Each row is a point on a tangle of strands that fork, close into loops and nearly touch. The rows are in no order.
Points whose rows are less than 39.5 apart are linked; no others are. Some points are linked to none.
dubo: [  6,   8,   3, -23,  -3,  24,   4,   6,  12,   2,  15,   1,   0,  -2,  -6,
  -8,   4, -16,  -9,  29]
vudib: [ 10,   8,  -1,  -3, -13, -39, -17, -14,   7,  -7,   0,  -5,  14,   3, -11,
 -13,   6, -11,   6,  11]
Bagin: [  6,   3,   2,  14,  -3,  28,   4,  15,  15,   5,  21,  14, -10,  -4,   9,
   8,   6,   7,  10,  22]
Kogig: [ -9,  20,   8,  -9,  15, -20,  -8, -33, -20,  -1,   7, -36,  -5, -28,   4,
 -23,   0, -13,  -6, -11]
fugol: [  4,   1, -17,  -4, -29,  -8,   1, -14,  -5,   1,  -1,  21,  -3,  17,  -1,
   1,   7,   1,   5,  11]
Lebu: [  1,  -9, -13,  -4, -11,   9,  16,  -8,  -8,  -3,  -8,  15, -16,  -6,  -7,
   9,  -2,  -8,  -4,   4]
bon: [  8,  -1,  18,   8,  19,  22,   4,   1,  19,  11,  22,  -3,   1,  -9, -15,
  22, -14, -10,  -7,  12]
tev: [  1,   6, -10,  -3, -20,   5,  -2,   5,  -7,   5,   3,   2,  -7,  12,  13,
 -19,  18,  -6,   8,  16]
rekot: [-12, -17,  15,   6,  15,  33,  11,  15,   2,  -3,  -6, -12,  -9,  -1,   4,
   2, -20,   5, -13, -28]
taga: [ -5,   0,   0,   0,   9, -18,   4,  18,   7,  -3, -16,  16,  35,  11, -19,
  36,  -5,  14,  -3, -15]
bag: [ -1,  -1, -10, -12, -15, -21,   0,  -9, -13,   0, -18,  -6,   2,  18,   4,
 -17,   7,  -7,  -2,  -4]
fef: [ -5,  -7, -14,  15,   3, -36,   1,   0, -19,  -6, -28, -13,  17,  -5,   4,
  10,  -7,  10,  14, -27]
sirak: [ -2,  -2,   7, -21,  13,  18,  14,   1,   2,  -1,  -8, -15,   0,  -8, -11,
   2, -13, -20, -20,   0]
rezek: [ -6,   6,   4, -15,  19,   0,   7,  -5, -10,   7,  -7, -38,  14, -14,  -3,
  -4, -13, -21,  -3, -10]
zakuv: [ -4,  11,   7, -29,   8,  23,   9,  -4,   6,   7,  16, -11,   4, -13,  -9,
  -7,   1, -22,  -8,  20]
Zufa: [ -3,   9,   6,  -9,  27, -15,  -1,  27,   7, -21, -12,  39,  16,  16, -22,
  37,  -6,  29, -31, -14]
Bir: [ -6,  18, -10,  -1, -10,  28,   1,   1,  -7,   4,  24, -14, -15,  -9,  18,
 -23,  16,  -2,  14,  20]
Pimuf: [  5,  -9,  13,  12,  18,   5,  -4,  16,  15,  -1,   5,  20,   2,  12,  -5,
  35, -10,  13, -20,  -8]
saze: [ 10,   0,  -6,   4, -16,  -8, -11,  -2,  17,   8,  10,  26,  15,  11,  -9,
   9,   9,  12,  18,  20]
zimu: [  2, -11,   1,  23,   2,  13,  -2,   8,   7,  15,   6,  20,  -2,  -6,  -2,
  20,   2,  19,  15,  -1]
Vikub: [ -3,   6,  -6,  -9,  11, -18,   4,  -9, -17,   3, -19, -41,  19,  -7,   8,
 -10, -15, -15,   0, -16]
Ser: [  7,  13,   1, -13, -19, -50, -17, -15,  14, -18,  -7,   0,  27,  17,  -9,
 -20,   5,  -7,  -3,   9]
puv: [ 10,   2,  -2, -16, -23, -24, -13,  -1,  18,  -8,  -3,  17,  19,  18, -12,
 -10,  14,   1,  10,  18]
teduf: [ 13,  -6,   7,   0,  17, -18,   7,  16,  17,  -3,  -4,   2,  32,  -6, -18,
  32, -15,  -8,  -1,  -2]
pipov: [ -1,  -8,  -7,  10, -11,  30,  11,   4,  -1,   6,   4,  22, -19,   6,   9,
  16,  -3,  14,  -3,   4]
mikiv: [  2,  -5,  -6,  28,  -9,  16,  -2,   3,   0,  16,  13,  16, -13,  -6,  12,
   8,   7,  19,  26,   6]
kav: [ -1,   5,  -5,   5,  -5,  15,   2, -17,  -2,  14,  15,  -9,  -8,  -5,  -1,
  -4,  -1,  -7,  13,  12]
Domap: [  8,  -1,   2,   6,  -2, -15,  -6, -10,   4,  12,   6,  -2,  13,  -3, -10,
  11,  -1,  -6,  15,   5]
Zedu: [ -3,  10,  -9,  18, -21, -36, -14, -21, -12,  -3,  -7,  10,  -3,  23,   6,
 -12,  16,  10,   3,  -5]
Fafeg: [  9,   1,  15,  18,  18,  36,   6,  15,  24,  -4,  29,  15, -30,  -2,   5,
  17,  -7,   9, -12,   8]
tosol: [ -6, -12,   5,  14,   5,  31,   7,  11,   1,   1,   2,  28, -21,   9,   8,
  22,  -7,  24, -15, -12]
gosat: [  9,  18, -11,   7, -28, -27, -17, -13,   0, -14,  10,  17,  -6,  18,   6,
 -22,  23,   4,  10,  21]
Raloz: [  8,  11,   1,  12,   1, -50, -14, -14,  -7,  -6, -14, -17,  13,   2,   5,
 -17,   7,  -5,   1, -15]
Puse: [ -3,   9,   4, -18,   8,  -5,  -4, -14,   1,   9,   5, -26,  13, -11,  -9,
  -7,  -3, -20,  -2,   5]
bofa: [ -6,   3,  -6,   3,   6, -30,   1, -11, -20,  -5, -25, -35,   2, -11,   7,
 -13, -15,  -6,   2, -24]
vorag: [ -4, -14,  14,  20,  14,  37,   1,  13,   8,  -9,  14,  17, -32,   6,  16,
  15, -15,  31, -13, -18]
Morus: [  7,  -4,  -5,  27,  -9, -10, -13,  -4,  -2,  16,   8,   9,  -5,  -5,   8,
  -1,  14,  13,  28,   4]
peb: [ -2,  29, -10,   2,  -5,   7,  -8, -14, -12,  -1,  29, -13, -15, -12,  14,
 -27,  23,  -4,   9,  23]
Voroz: [ 10,  -7,   6,   6,   7, -10,   1,   3,  17,  10,   4,   2,  17,  -6, -20,
  24, -11,  -9,   4,   8]
Lel: [-10, -27,  -1,  10,  -4,  25,   2,   7, -10,  -3, -13,   2, -17, -18,  12,
 -14,  -6,   8,  16, -14]
runog: [ -8,  -5,  -6,   0,  -3, -13,  -4, -15, -25,  -8, -22, -28, -11, -17,  13,
 -26, -10,  -7,   0, -23]
vik: [  2,  26, -11, -16, -24,  -5, -10, -19,   0,  -7,  22,   3,   6,  13,   3,
 -24,  16, -11,  -3,  31]
zok: [ -7,   3,   6,   7,  13,  43,  17,   1,  13,   0,  24,  -4, -27, -23,  -2,
   2,  -9,  -2,   3,   8]
Fumo: [ -3,  -2, -11,  11, -20, -25, -15,  -9, -16,   3, -13,  16,  -1,  19,   9,
  -7,  21,  18,  12, -14]
fava: [  9,   1,   1,  20,  -8, -22, -17, -12,   1,  10,  10,  -3,   1,  -1,  -1,
  -3,   9,   1,  20,   8]
Gimel: [ 12,   1,  -5,   4, -12,   8,  -3,   4,  16,   7,  15,  20,   2,   3,   0,
   5,   9,   5,  11,  26]
nado: [ -7,  -2,  -5, -12,  -3,  -5,   0, -10, -18,  -1, -15, -24, -17, -12,   9,
 -29,   4, -11,  -3,  -8]
Veru: [  0,   1,  -8,  -7,  19, -35,  10,  21,   8, -12, -17,   7,  51,   5, -13,
  32,  -9,  13,   3, -13]
dar: [ -3,   1,  -1,  -7,  -8,   4,  -2,  -5, -14,   8,  -8, -10,  -6,   7,  11,
 -27,  10,  -9,   0,   0]
komo: [  6,  11,  -7,  21, -15,  -7, -13,  -7, -15,  -2,   9,  -4, -23,  -1,  22,
 -31,  20,   4,  11,  11]
gani: [ -4, -11, -10,  11,   5, -23,   7,  -1, -18,  -4, -23, -27,  10, -17,   7,
   2, -23,   0,  13, -26]
nasi: [  4, -11,  11,  21,  15,   2,  -3,  13,   9,  12,   0,  22,  11,   3, -10,
  34,  -9,  17,   1,  -8]
Gazaz: [  1,  -9,  -3, -16,   2,   4,  14,  12,   4, -10, -15,  26,   1,   7, -12,
  20,  -8,  -5, -26,   0]
dogis: [ -8,  -9, -11,   9, -19,  -6,  -5,   0, -15,   8, -15,   3,  -7,  13,  15,
 -13,  15,  16,  11, -14]
Doz: [ -5,  30,  -7, -17, -10,   6,  -9, -22, -10,   0,  29, -12,  -1,   0,  10,
 -24,  19,  -6,   0,  26]
ludo: [  6,  22, -20,  -8, -35,  -8,  -8, -11,   0, -13,  18,  15,  -6,  15,   9,
 -18,  19,  -3,   8,  32]
vuk: [-17, -10,  12, -13,  18,  31,  12,  -5,  -6,  -2,  -5, -29, -12, -22,  -5,
 -13, -17, -11,  -1, -19]
gadu: [  2,  -9, -14, -15, -16,   5,  14,   2,   1,  -5, -11,  32,  -2,   5, -10,
  11,   2,  -4,  -7,  13]
nira: [ -8, -25,  -4,   5,  -3,   8,   7,   1, -13,  -1, -21,  -3, -12, -14,   1,
   1, -12,   1,   7, -20]
bibu: [-15,   0,   7, -17,  21,  20,  12, -19, -10,   0,   6, -31, -12, -40,  -7,
 -17,  -6, -11,   6,  -8]
kub: [  0,  -6,  -7, -13,  -6, -25,   2,   4,  -4,  -1, -23,  -1,  18,  12,  -3,
  -1,   4,  -5,   2, -10]
nenok: [  8,  -1,  11,  -8,  25, -11,  -9,  26,  11, -20,   3,  35,  -2,  13, -11,
  36,  -8,  24, -34, -16]
Sisa: [  8,  -8,  14,   8,  25,   4,  -4,  19,   7, -14,   6,  23, -19,  12,  -1,
  32, -13,  18, -33, -17]
lumo: [ -9, -11, -11,  -2, -14,   2,   1,   3, -12,   7, -21,  10,  -1,  15,   8,
   2,   9,   9,  -1, -13]
Fivi: [ -2, -11,   4, -10,  -5,  10,   6,  14,  -1,   9, -18,   6,   7,  18,   1,
   2,   6,   0, -11,  -4]
Vedo: [ -4,  -4,  13,   9,   9,  20,   2,  -1,   1,  17,   6, -18,   2,   2,  -2,
   8, -11,  -2,   2,  -6]
supen: [  6,  -2,  -3,  -5,   6, -38,   2,  12,  12,  -5, -16,  -1,  41,  -2, -17,
  25,  -9,  -3,  10,   0]
Zomi: [  5,   0,  -4, -28, -24, -35, -10,  -5,  17, -12, -10,   4,  25,  23, -11,
 -17,  10,  -4,   0,   8]
dezaf: [  1,  -7,   0, -17,  -1,  -6,   7,   9,  -2,   6, -21, -14,  14,   8,  -1,
  -5,  -2, -15,  -8,  -9]
zonog: [  5,  17,  -8,   6, -16, -20, -14, -13,  -7,  -9,  10,   3, -17,   3,  15,
 -31,  24,  -9,   3,  19]
gur: [  7,  10,  12,   9,  13,  38,   4,  14,  23,   6,  34,   6, -13,  -7,   4,
  10,   2,   0,   0,  24]
renid: [  2,   0,   5,  20,  -6, -14, -20,  -9, -13,   2,  -3, -18, -14,  -3,  16,
 -32,  18,   3,  14,  -6]
Kono: [ -6,   5, -10,   1, -15,  27,   1,   8,  -8,   5,  10,  -5, -11,  10,  22,
 -21,  16,   3,  11,  11]
dez: [ -3,   4,   5,   2,  21, -14,   2,  20,   4,  -8, -13,  29,  25,  13, -20,
  44,  -8,  26, -17, -17]
lop: [-12,   8,  11, -32,  17,  28,  14,  -2,  -1,   4,   5, -19,  -3, -13,  -6,
 -12,  -2, -20, -20,   6]
Ziman: [ -9,  10,   6, -19,  23,  -3,   4, -27, -15,   3,   6, -39,  -1, -40,  -5,
 -17,  -7, -15,   1, -10]
Dalu: [ -1, -12,  -2, -12,   3,   9,  18,   9,   1,  -7, -13,   4,  -3,  -2,  -7,
  13, -18, -18, -22,  -5]
bope: [  7,  -1,  21,  -8,  10,  16,   2,  18,  19,   1,  11,   3,   9,  14,  -4,
  11,  -5,  -8, -19,   8]
dalo: [-11, -16,   9,  -5,  15,  20,  13,  13,  -3,  -3, -15, -23,   0,  -9,   3,
  -3, -21,  -6,  -9, -23]
Miki: [  3,   0,  15,   5,  21,  28,  13,   2,  15,  -1,  19,  -1, -19, -16, -10,
  15, -13, -11, -10,   9]
vefil: [ -1,  -3,   4,  19,   9,  44,  15,   7,  10,  -5,  23,  10, -36, -10,   9,
  13, -15,  12,   0,   4]
Bege: [ -1,   8,  10,  -3,  18,  14,   2,  -9,  13,  14,  18, -15,  14, -11, -19,
  14, -11, -19,  -1,  12]
Nusor: [ -9, -20,  19,  16,  20,  35,  -1,  16,   6,  -7,   4,   0, -21,   7,  10,
   9, -20,  18, -17, -27]
Piv: [  7,   3,   8, -24, -13,  18,  -1,  16,  16,   0,   6,   9,  15,  19,  -2,
 -12,   9, -11, -10,  25]
Kosaz: [  1, -11, -14,   0, -11,  -3,   6, -11, -12,   2, -12,   0, -15, -10,  -1,
  -3,  -5,  -8,   5,  -4]
zugo: [  1,   4, -10,   8,  -1, -51,  -4,  -7, -14,  -4, -21,  -9,  20,   7,   2,
   4,   3,   3,  12, -19]
teda: [ -8, -15,  -6,  10,  -9,  31,  11,   6,  -8,  -1,   0,  13, -25,  -8,  11,
  -1,  -1,  10,   7,   0]
Fazif: [  2,  -4,  -1,  -5,  -9, -21, -11,  10,  15,   3,  -4,  23,  26,  16, -11,
   3,  18,   8,  17,   9]
Dupo: [  8,  -1,   6,  14,   0, -32, -18,  -8, -10,   0, -12, -17,  -3,  -4,  11,
 -22,  11,  -2,  10, -11]

How many points has the smallest loop of links through each point below? Write - if it is on no loop.
Pimuf -> 16
Kono -> 20
bibu -> -

A tip is a point with one link. Name the tips that can be reached along the links from each point below, in the order of the rows.
Ser -> vudib, Bege
rezek -> Zedu, Puse
dubo -> Kogig, Piv

A piece is all that can be reached along the links. How many separate loops has the piece of each point below (a circle has one, a figure eight two, a Y none), and how many tips (points with one link)?
vefil -> loops 0, tips 2
dubo -> loops 0, tips 2
gani -> loops 1, tips 2
teduf -> loops 1, tips 0
